Points on a hilly landscape, in no order, each with its height.
A ball rolls from a point to whichever of its 2 nearest points has the largest drop for the distance, and stops where none of them is lower. Distance is the straight distance between rows; heights are no part of it.
j935 height 25.8: [ 97 140 169 128 125 156 147 144 116 142 126 106 148 200  96 137 130  99
 128  87 120 108 144 163 179]
j877 height 43.0: [ 71 167 143 112 141  93 103 128 184 209 118  82 154 103 145 113  95 132
 119 150  80 128  78 148 155]
j115 height 23.5: [145  90 103 127 195 132  77  95 105 155 140 126 132 101 127 111 151 129
 145 115 143  88 128 103  81]
j470 height 12.0: [115 107 129 163  94  72  85 173 124 147 157  85 144 103 128 171 151 109
 172 147 161 119 100 101 144]
j931 height 16.5: [159 147 121 136  94 100 147 164 133 104  96 109 102 142  98  81 156 111
 147 133 105 119 128 109 171]
j619 height 32.1: [162 109 140 123 114 174 106 153 147  80 180 182 143 168 120 135 116 114
  67 100 184 155 144 151 142]
j419 height 57.5: [172 141  85 162  90 132 178 115 134  84 141 114 143 156 145 113  50 144
 123 148 146 175 109 108 130]
j801 height 33.4: [116 111 142 129 168  77 166 163 123 189  69 128  83  82 150 134 109  90
 144 128 119 125 100 111  81]
j768 height 64.4: [104 126 162 105 183 147 135 124  95 123  92 158  94 154 118 120 137  79
 120  76 140 104 132  98 134]
j751 height 41.4: [113 170 150 113 170 116 115 149 161 215 125  91 134 131 111 154 109 132
 137 117 111  97  85 167 125]
j613 height 46.8: [102 110 102 105  94  86 139  78 104 190 107  80 164 144 170 121  97  96
 138 163 114 127 141 148 158]
j907 height 72.2: [129 108 157 128 143 150 127 120  98  95  78 150  72 155  97 104 191 183
 142  86  72 105 159 136 103]
j32 height 11.7: [116 116 114 127  86  89 116 169 186 127 139  58 176  84 165 150 116 121
 147 191  84 139 112 122 163]
j958 height 36.3: [166 105 110 145 154 152 116 186 108 122 178 184 148 165 130 120 125  97
  97  83 194 147 131 119 106]
j976 height 59.9: [100 168 114 142 111 112 176  99 137 109 116 103 101  91 206 104  91 172
 136 140 109 120 115 116  75]
j686 height 54.6: [153 130  94 149 121 134 174 132  97  81  95 136 116 189 122 128 151 155
 155 130  99 172 141 130 120]
j910 height 47.0: [146 157  79 126 119 131 100  72  94 132 164  68 171 182  91 115 130 173
 164 150 113  96 154 127 131]
j779 height 38.3: [124 131 112 139 137  84 138 165 169 162 132 157 107  71 136 148  87  54
 121 138 181 137  56 121 116]
j570 height 14.0: [171  74 128 144 118 144 164 121 141 121  93 169 148  98 112  71 125 116
 124 164  90 159 142 111 162]
j280 height 32.3: [110  66 152 144  96  90 115 118  85 125 134 116  94  95 168 143 153 184
 157 137 120 117 176 126  75]
j174 height 11.2: [186 143  97 137 146 127 109 155 142  99 123 141 137 131  53 112 173 130
 157 136 106 105 138 101 151]
j446 height 50.0: [106 140  97 114  67 116  92  65 127 121 181 116 158  95 130 139 147 191
 114 180 106 138 163 149 110]
j294 height 51.3: [105  99 108 126  94 125 174 133  59 102 111 167 125 159 134 176 176  77
 128 135 157 163 190 113 147]
j494 height 40.5: [147 130 104 142 172 101 154 177 167 176 138 127 154  89 141  91  61  61
 135 119 133 117  89 109 107]
j485 height 22.5: [122 113 167 132 126 186 122 135 160 116 167 163 176 107  88 167 117 118
 120 137 128 131 151 114 186]
j335 height 41.6: [133 136 121 109 104 112 113 171 158 109 170 118 125 125 138 136 185  89
 104 122 165 101 112 135 160]
j712 height 73.2: [154 128 145 114 185 160 108 137 133 104  93 176  87 163  76  82 180 158
 107  84 100 117 123 127 121]
j380 height 29.5: [120 130 160  95 109 171 150 175 153 137 165 132 160 193 131 160 113  71
 101 106 147 134 138 166 187]
j582 height 48.5: [145 186  66 111 109 130  93  65 128  89 170 110 170 130 113 115 116 180
 122 169 138 123 142 118 138]
j487 height 23.9: [131 120 144 140 125 113 119 176 101 160 167 154  87 100  89 171 194 141
 132 107 133 111 135 150  90]
j994 height 62.2: [ 96 158 136 121 132 124 104  91 145 142 157 137  86 108 169 116 107 121
  91  98 196 109 101 148  92]
j43 height 15.8: [116 115 153 125  71 133  99 126 169  97 119  83 172 135 126 148 110 142
 168 175  68 149 126 118 182]
j788 height 51.1: [102 140  87 105 102 101  93  88  87 131 162 112 135  60 145 162 162 150
 109 202 128 136 152 103 131]
j387 height 39.3: [133 168 138 110 136 106 113 100 162 135 144 180  63  78 111 104 165 193
  89 120 124 122 111 159  79]
j604 height 70.3: [139 115  79  98 143 131  84  72  89 115 104 163  90 183 101 109 179 156
 131 117 144 127 144 106 140]
j636 height 14.8: [ 90 156 163 113  73 141 180 111 126 106 123 165 122  66 115 155 150 123
 111 124 123 115 165 128 157]
j747 height 7.7: [143 121  90 125 113  66  90 151 171 142 144  75 155 129 153 157 118 123
 148 175 141 137  93 117 156]
j980 height 34.7: [140 139 116 126 147 135 144  99 101 171 130 114 144 188 121 110  82 112
 106  91 179 104 108 165 126]
j179 height 37.3: [135 134  91 165 121 168 147 125 119  94 162 109 141  91 135 114 119 157
 161 119 107 109 164  97  93]
j665 height 10.4: [108 124 156 138 135 163 152 201 119  48 126 152 121 150 147 159 145 118
 115  90 119 158 156 102 133]
j336 height 44.6: [ 91 149 174 129 110 126 115 120 186 144 131 110 126  84 133  97  92 159
  98 142  97 123  79 175 127]
j23 height 47.9: [147 134  95 111  63 154 121 118 172  47 172 124 182 121 167 155 100 168
 105 157 120 161 150 147 131]
j38 height 33.3: [134 155 129 122 152 151 131 173 167 133 144 125 139 198 146 176  84 101
 100 115 168 171  85 162 158]
j543 height 51.8: [164 189  77 132 144 109 111 106  83 167 140 125 114 156  87 116 146 150
 123 126 163 117 132 124  96]
j95 height 26.7: [ 83  81 161 163 175 127  98  91  93 158 139 122  97 100 145 146 128 158
 143  85 155  84 129 112  54]
j296 height 33.5: [141 126 153 145 167 153 171 118 102 199 119 116 136 140 129  97  90 118
 137  90 122 116 130 162  88]
j187 height 7.5: [166 106 142 137 141 156 167 181 144 126 131 185 119  94  95 108 139 112
 115 148 110 138 135 128 123]
j662 height 50.1: [120 159 138 142  78 143 165 146 137  48 139 135 132 108 167 144 121 192
 139 135 104 171 147 152 111]
j630 height 20.0: [133 117 136 121 116 164 113 128 187 103 133 100 206 135 127 151  57  79
 150 165  77 135 140  82 209]
j780 height 39.5: [167  87 110 145 135 126  77 163 135  97 167 118 128 146 120 113 159  96
 128  89 188  97 120 111 129]
j990 height 35.8: [135 115 125 132 169  88 121 185 134 147 111 128  87  67 178 136 119  89
 133 112 172 123  80  88  62]
j512 height 10.2: [ 56 156 170 105 107 129 141 163 140 104 135 164  89  70 142 154 165 118
  99 105 134 106 134 124 115]
j890 height 46.3: [127 162 136 127 142 130 115 129 214 114 126 134 134  69 132  96  90 163
 121 135  96 117  63 119 156]
j995 height 56.1: [174 170  85 148 120 130 164 127 129 100 144 110 146 178 120 156 120 155
 123 154 135 172 119 149 113]
j361 height 45.4: [109 134 125 100  98 111 100  60  80 183 138  87 151 158 127 106 135 134
 128 158 117  88 163 144 160]
j759 height 46.0: [147 158 109  87  97 137 136 148 199  92 157 114 189 138 168 164 109 134
  97 170 126 161 108 145 161]
j445 height 66.6: [153 126 109 125 181 208 140 120 110  80 119 151 153 214 134 161 121 115
 145 100 116 144 160 110 133]
j809 height 30.6: [112 114 155 183 131 106 172 155 103 200 110 123  88  97 116 122  93 110
 152  95 124 121 125 139  80]
j128 height 3.5: [ 70 135 165 143  99 140 161 185 123  49  86 183  76 110 139 140 155 119
 112  97 112 127 146  98 135]
j753 height 48.0: [160 166 107 124 129 121 123 165 212 134 116 133 143  86 121 110 131 115
 109 173 117 138  54 123 153]
j765 height 26.8: [136  93 163 141  86 188 109 179 147  56 189 184 154  95 129 153 145 110
  93 122 137 136 161 122 155]
j752 height 19.7: [123 142 146 171 139 118 125 192 112 159 183 130 124 112 117 174 124 130
 129 104 175 135 132 148 111]
j786 height 49.7: [119  69 124 131  70 104 173 109  91 125 116 143 106 124 156 129 112  89
 129 154 167 177 160 112 128]
j669 height 63.3: [104 122 141 109 187 160 138 119 121 123 120 142  98 117 168 120 117 105
  96  70 183 109 110 122  92]
j164 height 68.0: [145  95 133 123 156 174 158  95  78  95 100 170 137 227 129 101 130 142
 116  67 119 145 176 145 110]
j552 height 21.9: [120 128 175 123  96 150 137 120 138  99  84 145 120 187  88 117 112 125
 124  97 114 132 125 141 202]
j916 height 27.6: [115  98 174 141  96  89 159 182 116 193 121 139 106  92  88 152 146  95
 127 132 116 124 134 163 117]
j789 height 49.6: [127 153 114  95  95  86  96 134 174 152 152 124 116  67 133 133 155 115
  81 203 112 140  85 139 154]
j214 height 39.4: [129 141 165 117 160 116 117 158 114 204  88 115 115 169 117 169 140 120
 147 116 120 146  96 169 137]
j583 height 42.2: [110 161 118  97 124  98  92 101 127 132 113 127  80  91 113 112 200 148
 129 131 124  91 123 123  97]
j797 height 19.1: [108 156 158 128 140 142 118 118 125 145 130 148 150  84  97 164 128 122
 131 136 114 118 138 144 162]
j24 height 71.3: [149 112 132 145 118 114 107  69  71  95  88 149  89 171  78 104 166 202
 172 105 103 126 151 125 109]
j852 height 16.1: [166 126 115 128 162 128  99 134 129 130 112 130 143  74  89 102 182 132
 154 156  58  77 143  98 119]
j732 height 20.1: [151  96 124 124 205 139 112 141 119 154 106  87 155 120 134 114 174  96
 140 143  95  82 124  97 118]
j371 height 19.0: [125 101 147 119  48 122 173 138 163  89  98 144 149  96 113  91 139 114
 140 164  73 159 150 154 156]
j766 height 29.4: [ 78  87 164 133 122  80 101 119 104 164 138 108  67  76 139 174 155 133
 132 126 163 113 130 110  61]
j481 height 41.0: [154 122 119 167 168 159 161 158 159 126 124 128 169  92 125  98  50  87
 160 123 115 115 132  90 124]
j166 height 20.7: [127 103 138 132  32 109 165 139 124  83  92 107 137 146  98  84 172 122
 154 131  98 108 176 124 158]
j726 height 48.2: [119  80 103 135  98 117 146  84  93 146 105  81 138 147 169 139  82  86
 141 159 162 151 164 105 149]
j420 height 16.6: [133 100 171 151 139 152 132 168 123  73  87 139 106 180 131 139 115 128
 133  88 144 158 125 133 165]
j40 height 25.6: [102 113 131 110 176 127 131  43  77 183  96 113 134 119 153 133 122 151
 111 157 128 142 156 122 111]
j723 height 28.9: [130 140 111  84 173 138 128  70 115 194 105 108 131 162 135 118 113 173
 113 165  98 148 107 172 130]
j772 height 50.2: [166 143  57 126 102  95  80 110 108 130 164 146 139 139  92 116 157 141
 126 167 171 136 135 126 134]
j317 height 69.3: [117 142  93  87 132 146 131  77  79  86 114 172 118 240  98  96 170 145
 126  86 130 142 173 126 131]
j533 height 65.4: [118 118 153 123 209 192 155 117 134 118 109 116 144 181 137  96 112 105
 132  77 106 107 141 105 141]
j725 height 36.4: [136  83 163 142 173 133 107 179 146 163 124 116 141 185 137 169  95 102
 121  92 151 170  84 165 131]
j885 height 32.2: [143 146 124 101 168 128 113  82 150 146  88 139 102 141 129  91 112 189
 104 139 108 142  60 167 118]
j709 height 58.8: [135 148 109 150 140 136 170  90 129  82  95 121 106 113 183 124  83 154
 152 132 136 172 108 102 108]
j529 height 43.8: [166 131 110  91  87 138  77 145 185  98 203 114 168 143 131 140 155 124
  96 150 163 133 114 160 155]
j553 height 53.0: [136 137 125 153 124 147 194 153  57 100  94 132 142 166 124 133 135  97
 156 127 117 140 180 111 125]
j78 height 43.9: [ 93 122 131  82 115  97 100  88  90 158 125 104 104  98 135 108 166 115
  99 137 126  76 154 133 118]
j962 height 15.5: [120 152 126 180 124  77  86 168 112 159 171 110 120 101 126 180 125 111
 170 101 171  94  74 112  96]
j738 height 34.9: [111  82 126 133 135 144 116 108  91  93 127 119 127 120 155 127 162 161
 169 101 107 111 199  95  86]
j241 height 22.6: [103 141 149 118 181 115 116  66 100 189  88 133 131  85 109 131 103 109
 131 170 110 111 132 112 151]
j356 height 61.0: [ 96 143 130 141 118  72 139 108 140 152 118 113  73  88 171  82  71 151
 127 111 155 110  74 122  81]
j617 height 32.0: [148 143 105  99 159 149 107  61 128 171 132 103 160 184 154 124  99 123
 100 140 163 151  96 157 141]
j615 height 35.6: [126 164 125 126 150 129 111  80 126 132 104 171  55 134  71  96 130 186
  97 106 145 156  87 155 110]
j430 height 39.2: [149 108 122 169 121 150 160 143 142 114 152  88 172 111 149 105  67 122
 194 122  86 109 157 104 122]

Where does a ball stop that starts at each point below?
j916 | j747
j753 | j128
j317 | j723
j430 | j174
j712 | j723
j725 | j128
j910 | j723
